Each row is a point on a tangle of strands that fork, close into loops and nearly touch. The rows are in no order.
(in the rows, 128 means zero)
Two points are linked if the straight distance between their rows is under 35.6. Some points are linked to none.
J_439: [171 147 159  73 125 125 124 147 161 117]
J_941: [128 145 124 121 121 191  89 155 181 130]
J_226: [115 136 137 137 119 155 112 112 132 155]
J_829: [ 90 125 127 162 130 133 129 102 110 147]
J_750: [152  96 157  97 119  73 179 134  81 141]
J_526: [127 117 153 122 114 111 147 113 100 157]
J_507: [111 148 124 149 116 168 102 107 136 163]
J_905: [113  72  62 165 188 100 118 149 126  61]
J_120: [ 82 128 107 176 126 115 141  84  85 152]
J_352: [123 146 121 129 119 187  91 141 168 142]
J_587: [166 177 118  98  89 153 118 127 147 147]
J_619: [181 174 145  95  81 102 141  87 100 168]
J_901: [153 158 129 104  99 154 111 125 147 151]
J_248: [114  84 156 126 152 126 138 165 134 107]
J_424: [102 124 140 145 139 166  99 134 156 131]
J_751: [136 135 148 113 116 146 114 128 143 146]
J_388: [110  75  51 165 181  97 110 138 129  57]
J_197: [ 71 111  99 177 154 125 122 117 126  97]
J_276: [ 97  76 125 159 177 129 131 173 144  76]
J_831: [131 114 160 111 118 113 143 125 113 145]
J_953: [ 96 121 137 153 132 140 122 116 123 141]
J_994: [155 116 176  79 128 101 147 146 134 119]
J_978: [ 96  98 117 160 152 114 145 131 103 117]
J_962: [193 187 141  90  85 100 144  93 108 158]
J_94: [151  88 159  94 128  79 176 147  90 129]
J_861: [140 165 112 123  92 175 105 120 146 162]
J_277: [199 204 122  86  99 126 140 137 146 122]
J_578: [142 155 129 115  99 160 109 119 141 159]
J_610: [121  68  75 162 193 102 128 160 122  66]
J_342: [116 145 125 139 118 176  96 123 152 152]
J_884: [154 158 121  96 111 178 103 166 185 119]
J_615: [152 125 170  83 127 125 125 150 155 118]
J_104: [139 143 134 106 122 180  95 158 181 125]
J_773: [137 127 154 116 100 104 151  99  91 167]
J_513: [ 97  94 142 149 156 134 129 149 135 108]
J_141: [122 115 158 117 134 149 113 147 154 126]
J_324: [ 78 157 102 178 133 179  82  97 153 142]
J_504: [140 108 140 122 102  78 179 102  55 169]
J_761: [ 58 133  77 187 132 115 122  75 101 120]
J_469: [100 103 146 144 145 139 125 142 136 121]
J_426: [140  79 155 104 138  91 168 159 101 121]
J_811: [105 100  93 165 146  94 158 114  70 135]
J_383: [118  71  87 160 186 105 137 161 113  79]
J_240: [170 139 175  71 125 101 141 139 140 121]
J_177: [143  99 172  89 130 101 152 151 124 119]
J_609: [ 90  83  86 173 179 117 121 153 140  61]
J_47: [179 180 124  83 107 151 121 157 171 115]
J_195: [ 85 145 117 170 132 169  95 102 142 145]
J_539: [ 96 147 114 160 135 192  80 126 168 137]
J_436: [ 63 142  89 188 126 120 123  68  96 139]
J_489: [150 111 159 100 105  78 173 115  80 152]
J_138: [206 204 132  88  96 107 146 114 124 137]
J_501: [150 128 164  89 121 124 127 140 144 130]
J_801: [181 158 163  74 116 105 137 128 139 128]
J_603: [201 198 133  88  87 105 143 101 112 150]
J_889: [103  79 105 161 172 112 141 155 115  89]
J_22: [164 176 114  90 101 168 113 163 177 117]
J_927: [195 177 154  72 121 108 138 137 147 120]
J_319: [148 110 152 108 102  75 176 107  66 162]
J_919: [191 180 140  75 115 127 131 146 159 116]
J_167: [146 141 146 100 117 154 109 141 158 135]
J_41: [165 158 150 102  79  97 146  80  88 177]
J_156: [178 184 120  95  85 138 126 118 136 149]
J_269: [ 82 131 124 168 141 156 105 111 140 133]
J_145: [129 148 135 131  96 142 120  92 112 178]
J_403: [ 86 125 117 167 130 120 138  94  93 150]
J_51: [ 74 139 102 181 123 119 134  70  85 157]
J_557: [143 121 165  96 119 115 138 132 127 138]
J_645: [ 96  85  30 167 158  94 102 111 120  65]
J_694: [147 142 151 112  89 101 148  88  89 175]
J_598: [ 86 153 103 172 135 193  76 114 167 137]
J_153: [102  79  39 167 169  97 104 126 130  56]
J_157: [ 95  88 123 159 164 124 136 151 124  99]
J_332: [ 87 106 123 163 148 129 132 127 118 119]
J_259: [111  97 113 154 138  97 162 118  73 141]
J_212: [ 87 123 132 161 145 159 103 123 147 126]
J_862: [172 167 139  90  96 128 127 118 135 150]
J_317: [197 194 131  84  99 118 139 123 137 135]
J_757: [120 124 148 123 133 163 103 144 160 130]
J_86: [ 78 100  95 174 163 120 126 131 126  86]
J_113: [110  78 154 131 161 130 135 174 143  95]
J_372: [139  90 167  99 133  99 158 154 115 120]
J_58: [ 87  88  85 173 172 114 125 141 130  71]
J_535: [125 166 104 142  96 185  98 113 144 168]
J_566: [118 101 128 144 125  95 166 115  71 153]
J_414: [175 161 154  81 107 114 132 122 137 139]
J_758: [121 129 145 126 119 147 116 120 134 151]
J_128: [103  75 136 147 171 128 134 176 139  83]
J_922: [129 101 129 135 117  82 177 110  57 163]
J_480: [191 189 129  78 113 137 130 154 167 110]
J_768: [104 113 146 141 136 144 120 133 136 132]
J_607: [ 94  78 109 166 182 127 127 168 145  65]
J_331: [147 145 137 102 116 166 102 146 169 132]
J_189: [ 76 112 114 173 150 130 124 118 122 112]

A fork is a point with three links, a tip a point with one. Leave the first point through the second and follow the links. Name the first fork or tip that comes.
J_889; J_383 | J_645
J_342; J_507 | J_104
J_414; J_862 | J_535
J_403; J_120 | J_761
J_424; J_212 | J_539
J_426; J_372 | J_801

Name the points in between on the shortest way along the links from the first point to the second, in order.
J_831; J_619 | J_526, J_773, J_694, J_41
J_388; J_513 | J_905, J_610, J_383, J_889, J_157
J_94; J_177 | J_426, J_372
J_507; J_884 | J_342, J_352, J_941, J_104
